A landscape with many valleys, sampled at points; each row gives a point and its height.
From any point a ball rolls to the lowest of the 4 points nearest to it. It stops when none of these is lower. Distance is the straight distance between rows; heights are no part of it.
J827 height 877: [-14 -16 -17  -2 -21  -5   8 -15  29 -29  -1 -27   3 -14  14   2  11 -20
 -22  -2]
J965 height 793: [-23  18 -25  -5 -35 -34  -1 -33  38  -4  13 -38  -9 -68   6 -14   9 -37
 -27   1]
J761 height 731: [-22   6 -22 -21 -34 -10  17 -29  36 -20  16 -31   0 -43  23 -17  12 -39
 -42  -5]
J972 height 260: [ -4 -14   5  19  18   0 -20   1  11   6 -20  19   5  10 -20  15   1  34
  40   3]
J983 height 690: [-11 -30 -14  18  -2 -15 -16  -9  34 -25 -20 -12   7 -14  -9  21   8  -5
  17   2]
J490 height 435: [  0 -16  -2  12   1   7  -6   1  14 -16 -17   1   5  13 -10  13  12  16
  15   1]
J343 height 701: [ -9 -32 -14  23   4 -21 -19  -8  34 -23 -22  -9   5 -16 -10  26   6  -4
  23   2]
J669 height 803: [-11 -30  -6  25  16 -19 -32  -6  29 -13 -29   9   6  -8 -22  29   2  15
  43   3]
J271 height 437: [ 13   0   6   4   2  16   4  10  -9  -6  -4   6   2  26 -12   5  14  19
   7   2]
J668 height 487: [-15 -23   5  27  27 -14 -37  -2  19   5 -32  25   8  -3 -25  25  -8  34
  54   4]
J142 height 706: [-12 -25 -16  11 -12 -12  -6 -13  35 -27  -9 -20   5 -16   4  15  11 -15
   0  -1]
J222 height 581: [ 33  25  16 -23  19  26   6  29 -49  22  19  30 -11  24 -11  -6 -13  -8
   5  -2]
J374 height 504: [ -2  -3  19  26  37 -13 -30   6 -10  39 -16  33   3   6 -20   3 -22  47
  51  -1]
J705 height 403: [  2 -11  -3   5 -10  10   7   1   9 -22  -8  -7   4  18   0   9  19   9
  -3   4]
J491 height 506: [ -6 -21   0  19  10  -3 -18  -3  20 -10 -24   9   7   4 -17  20   7  21
  30   3]
J113 height 682: [ -9 -29 -15  17  -4 -18 -13 -11  35 -26 -16 -15   4 -19  -4  21   8  -9
  10   1]
J4 height 869: [ 22  16  19   2  34   5 -12  20 -35  43   8  33  -5  14 -10  -6 -25  14
  24  -5]
J930 height 593: [ 27  22  18 -16  28  20  -3  26 -44  35  17  35 -11  20  -5  -7 -25  -7
  11  -6]
J174 height 444: [ 18   9  10   1   6  20   4  14 -19   3   1  10   0  28 -14   1   9  17
   8   2]
J759 height 267: [  0   8  -2 -20 -33  22  37   0 -10 -34  10 -25   3  25  21 -12  24 -10
 -46   4]
J609 height 801: [-22  28 -22   2 -39 -46 -10 -37  39   1  10 -39 -10 -80  -3 -11   7 -32
 -20   4]
J846 height 458: [  3 -10   5  15   8   6 -11   4   6  -5 -15  12   5  14 -15  13   7  30
  27   5]
J88 height 377: [  4  -7   1   2 -11  15  12   4   2 -21  -5  -8   6  23  -3   4  18   9
  -7   3]
J475 height 691: [ -9 -29 -13  15  -2 -11 -10  -8  33 -26 -16 -10   3  -8  -5  19  10  -3
  10   1]
J594 height 316: [  6   0   1  -7 -20  21  24   6  -9 -24   4 -12   2  30   4  -3  21   2
 -22   4]
J401 height 856: [  4  -4  12  18  19   4 -18   6  -3  16 -13  23   3  15 -20   9  -3  38
  36   1]
J232 height 702: [ 18  10  24 -19  47  10 -11  28 -53  55  11  49  -9  10  36  -2 -58 -25
   6  -8]
J385 height 281: [-17   3  -9 -26 -37  15  35 -12  11 -34  11 -28   4   6  28 -16  20 -19
 -51   3]
J798 height 623: [-15 -20 -20  14 -15 -31  -9 -17  39 -22  -6 -29   0 -40   0  13   6 -27
  -4  -1]
J534 height 541: [  6   2  22  27  48 -21 -27  11 -31  62  -6  35  -1   4  -4  -2 -43  33
  43  -9]
J614 height 315: [ 13  13   3 -22 -27  25  36  13 -26 -29  14 -18  -1  37   9 -12  20  -7
 -39   4]
J472 height 848: [ -9 -17   7  25  25  -8 -29  -1  12  10 -26  25   6   6 -23  19  -4  37
  48   3]
J625 height 692: [ 31  21   9 -25  -7  31  25  27 -45 -12  21   4 -10  34  -8 -10  11 -12
 -18   4]
J23 height 486: [ -6  -3  20  33  45 -21 -34   6 -15  54 -18  33   5   1 -13   4 -35  49
  54  -3]
J111 height 219: [-14  11  -8 -31 -42  19  44 -11   0 -35  14 -29   6  12  32 -23  20 -20
 -60   3]
J484 height 426: [ -5 -20  -5  11  -5   4  -1  -3  19 -23 -14  -6   6  10  -2  12  14   7
   4   3]
J508 height 628: [ 25  19  20 -20  38  15  -6  27 -49  45  18  45 -10  14   8  -6 -40 -13
  10  -6]
J455 height 598: [ 22  11  23  -1  45   1 -16  23 -44  62   9  42  -8   5  11  -5 -50  -2
  20 -10]
J551 height 798: [-23  36 -23  -2 -43 -44  -6 -41  39   7  10 -37 -11 -82  -8 -16  10 -29
 -25   5]
J61 height 751: [  9   5  16  15  29   0 -16  12 -18  36  -6  31   2  13 -17   1 -16  36
  36  -2]
J439 height 790: [-24  22 -24 -17 -37 -21  10 -37  40  -7  17 -34  -6 -66  11 -22  14 -42
 -36  -1]
J560 height 547: [ 12   3  23  21  51 -19 -24  16 -38  69   0  35  -3   1   4  -4 -52  22
  36 -12]
J371 height 782: [-19  -8 -17 -16 -29   0  20 -22  28 -28   7 -30   4 -18  24  -9  16 -27
 -40  -2]
J951 height 210: [-18 -17  12  31  35 -20 -42  -2  15  21 -32  32   9  -4 -25  20 -16  47
  61   2]
J342 height 683: [ 28  18  16  -8  31  11  -6  23 -40  39  15  34  -8  16  -9  -7 -25   7
  18  -5]
J128 height 462: [ 24  20   7 -22 -17  30  29  21 -36 -20  16  -7  -5  37  -2 -11  19  -7
 -27   5]
J602 height 833: [-14 -18 -18   3 -17 -14   3 -16  34 -25  -4 -26   1 -24  13   7   9 -20
 -15   0]
J781 height 416: [-23   7 -16 -34 -39  12  35 -24  20 -29  16 -29   4 -11  33 -23  18 -30
 -57   0]
J908 height 419: [ 13   5   5  -1  -6  19  12  12 -13 -13   2  -1   1  29  -8   0  14  11
  -4   1]
J730 height 526: [ 19   9  12   5  15  13  -3  15 -21  16   2  20  -1  24 -18  -1  -1  24
  20   2]
J963 height 246: [ -2  12   0 -27 -37  24  44  -1 -14 -34  13 -29   2  26  22 -19  23 -13
 -54   4]
J788 height 407: [-12 -17   9  27  30 -13 -37  -2  13  14 -30  28   7   0 -25  20 -10  40
  55   3]
J184 height 656: [ 15   9  12   7  20  10  -8  13 -19  23  -2  23  -1  20 -19   0  -7  27
  24   0]
J422 height 748: [ -9 -21 -14   6 -13  -3   5 -11  28 -29  -8 -19   5  -6   6  11  14 -10
  -8   2]
J68 height 588: [-22  -5 -21  -8 -27 -14   8 -25  36 -21   9 -33   0 -38  19  -6  12 -33
 -33  -2]
J223 height 554: [ 31  21  12 -18   2  29  15  27 -41   0  19  13  -8  33 -13  -5   6  -2
  -6   3]
J19 height 322: [-10 -12  13  31  34 -14 -35   2   3  29 -26  31   7   2 -22  15 -17  49
  57   2]
J681 height 794: [ 15  10  18  13  32   1 -16  15 -25  42   0  31  -2  14 -15  -1 -21  28
  31  -3]
J645 height 626: [ 34  27  14 -29  13  31  12  32 -50   8  22  24 -16  29  -9  -6  -6 -16
  -6   1]
J147 height 590: [ 18  10  19   8  40  -2 -18  18 -35  55   7  38  -5   8  -4  -4 -35  19
  29  -7]
J200 height 659: [ 17   3  24  -6  52  -2 -17  25 -50  62   9  47  -8   7  33  -2 -62 -17
  14 -10]
J357 height 829: [-17 -13 -17  -6 -24  -7  13 -20  31 -27   3 -29   4 -23  19  -2  14 -27
 -28  -2]
J260 height 270: [-19  10  -9 -34 -40  18  40 -16   7 -34  15 -30   5   5  35 -23  17 -25
 -62   2]
J987 height 280: [  1  16   1 -31 -37  26  45   4 -23 -34  19 -28   1  31  22 -19  23 -14
 -56   5]
J738 height 648: [ -9 -30  -6  23  11 -13 -22  -5  29 -15 -26   5   6  -5 -18  28   6  14
  36   3]
J338 height 354: [-20  -3 -24   0 -28 -29   0 -27  38 -15   6 -37  -2 -53  11  -3   8 -35
 -23  -2]
J510 height 508: [ -8  -8  14  26  32 -12 -33   3   4  28 -23  30   6   6 -22  14 -13  44
  50   3]
J255 height 555: [ 17   7  21   9  45  -9 -20  20 -39  61   6  38  -3   7   1  -8 -46  15
  29 -10]
J731 height 64: [-19  -2 -25  10 -24 -40  -9 -25  40 -10   4 -39  -7 -58   0   3   5 -34
 -14  -1]
J830 height 572: [ 27  17  10 -12   3  25  12  22 -33   1  11  10  -5  31 -15  -5   8   8
  -1   3]
J793 height 578: [ 29  19  13 -11  14  21   3  25 -39  17  11  23  -7  26 -16  -4  -3   7
   9  -1]
J815 height 135: [-12  17  -4 -38 -43  24  48  -8  -7 -38  16 -33   3  18  34 -25  24 -21
 -66   2]
J706 height 575: [-22   4 -20 -28 -35   7  28 -26  26 -28  13 -30   3 -21  31 -18  15 -31
 -50  -3]
J515 height 712: [-24   8 -24 -26 -36   0  23 -29  31 -20  14 -32   1 -36  27 -21  14 -39
 -48  -3]
J39 height 528: [  3   2  22  27  44 -19 -29  10 -22  58 -10  35   2   2 -11  -1 -36  42
  47  -6]
J116 height 248: [-20  -1 -24   5 -26 -35  -3 -27  39 -12   7 -37  -4 -59   5  -2   8 -33
 -19   0]
J218 height 428: [-17 -11 -23   5 -22 -29  -2 -24  39 -18   3 -35  -2 -46   6   3   8 -33
 -14  -2]
J769 height 448: [  4  -7   4  12   8   8  -7   7   3  -4 -11  11   4  20 -15   9   8  25
  21   3]
J949 height 606: [-12 -14 -13  -6 -24   3  17 -12  22 -31  -1 -24   4  -1  17   0  16 -13
 -27   0]
J150 height 781: [-20   8 -24 -12 -32 -21   9 -32  39 -10  17 -35  -5 -55  14 -14  11 -40
 -34  -3]
J760 height 277: [ 34  24  11 -28   2  33  20  29 -49  -3  24  12 -11  33 -12  -9   5 -13
 -14   2]
J932 height 362: [ 16  10   4 -13 -19  26  27  14 -24 -22   9 -10  -2  34  -1  -5  20  -1
 -23   3]
J814 height 385: [ -3  -9  -5  -6 -21  15  19  -3   6 -29  -2 -19   4  16   9  -1  17  -3
 -25   3]
J3 height 607: [ 28  22  18 -26  34  23  -1  30 -53  36  21  44 -14  16   9  -6 -33 -19
   5  -3]
J889 height 689: [-11 -20 -12   3 -17   3   7  -9  24 -29  -6 -21   6  -1  10   8  16  -9
 -14   1]
J195 height 302: [ -6  -3  -6 -13 -27  16  27  -5   4 -33   5 -24   5  16  18  -5  21  -8
 -36   4]
J335 height 724: [-10 -35 -13  26   7 -24 -25  -9  34 -21 -26  -5   4 -19 -17  29   6  -1
  28   3]
J98 height 516: [ -8 -13  -9  -3 -20  11  16  -7  17 -30  -4 -20   5  11  10   3  18  -6
 -21   3]
J659 height 422: [-12 -12 -11  -9 -27   9  20  -9  14 -30   0 -24   7   6  18  -4  18 -11
 -32   1]
J947 height 549: [ 15   1  21  15  52 -17 -22  19 -44  71   5  41  -2   0  16  -3 -59   7
  30 -12]
J693 height 604: [  5   4  18  21  35  -6 -23  10 -18  43 -10  32   0   8 -18   1 -22  41
  42  -4]
J181 height 465: [ 15   3   8   7  10  12  -2  12 -13   7  -4  15   1  23 -18   4   6  26
  18   0]
J462 height 666: [-11 -28 -21  19  -7 -28 -16 -14  39 -25 -13 -24   0 -32  -4  21   7 -19
   7   1]
J324 height 430: [-16 -12  19  36  44 -28 -43   1   0  42 -30  34   8  -3 -19  11 -29  55
  65   0]
J412 height 279: [  2   3   0 -16 -28  19  32   4 -11 -33   8 -21   3  26  12  -9  23  -6
 -40   4]
J603 height 573: [ 30  20  13 -14  11  25   8  25 -39  11  14  19  -7  27 -14  -5  -2   2
   2   2]
J950 height 795: [-22  33 -24 -12 -43 -34   1 -38  40   2  14 -36 -11 -76  -2 -22  11 -36
 -30   2]
J841 height 393: [ 20  13   6 -10 -11  24  19  17 -23 -16   9  -5   0  34  -6  -3  20   6
 -15   4]

For each start below, name the point where the ball stops.
J490 => J815
J508 => J760
J3 => J760
J681 => J951
J830 => J815
J232 => J951
J200 => J951
J342 => J951
J814 => J815
J371 => J815

Call two points neighbours if one is among the 4 nearest of the other. Go from one point of each pair to the other, from neighbour to neighbour, staying as low as possible. Name the highest point that can't be avoided.
J113, J972 => J475
J972, J760 => J830
J972, J815 => J846

Write out the way that a ball takes from each point below.
J659 => J195 J759 J963 J815
J181 => J271 J908 J88 J594 J412 J759 J963 J815
J730 => J174 J908 J88 J594 J412 J759 J963 J815
J4 => J255 J560 J534 J23 J324 J951
J889 => J98 J814 J195 J759 J963 J815
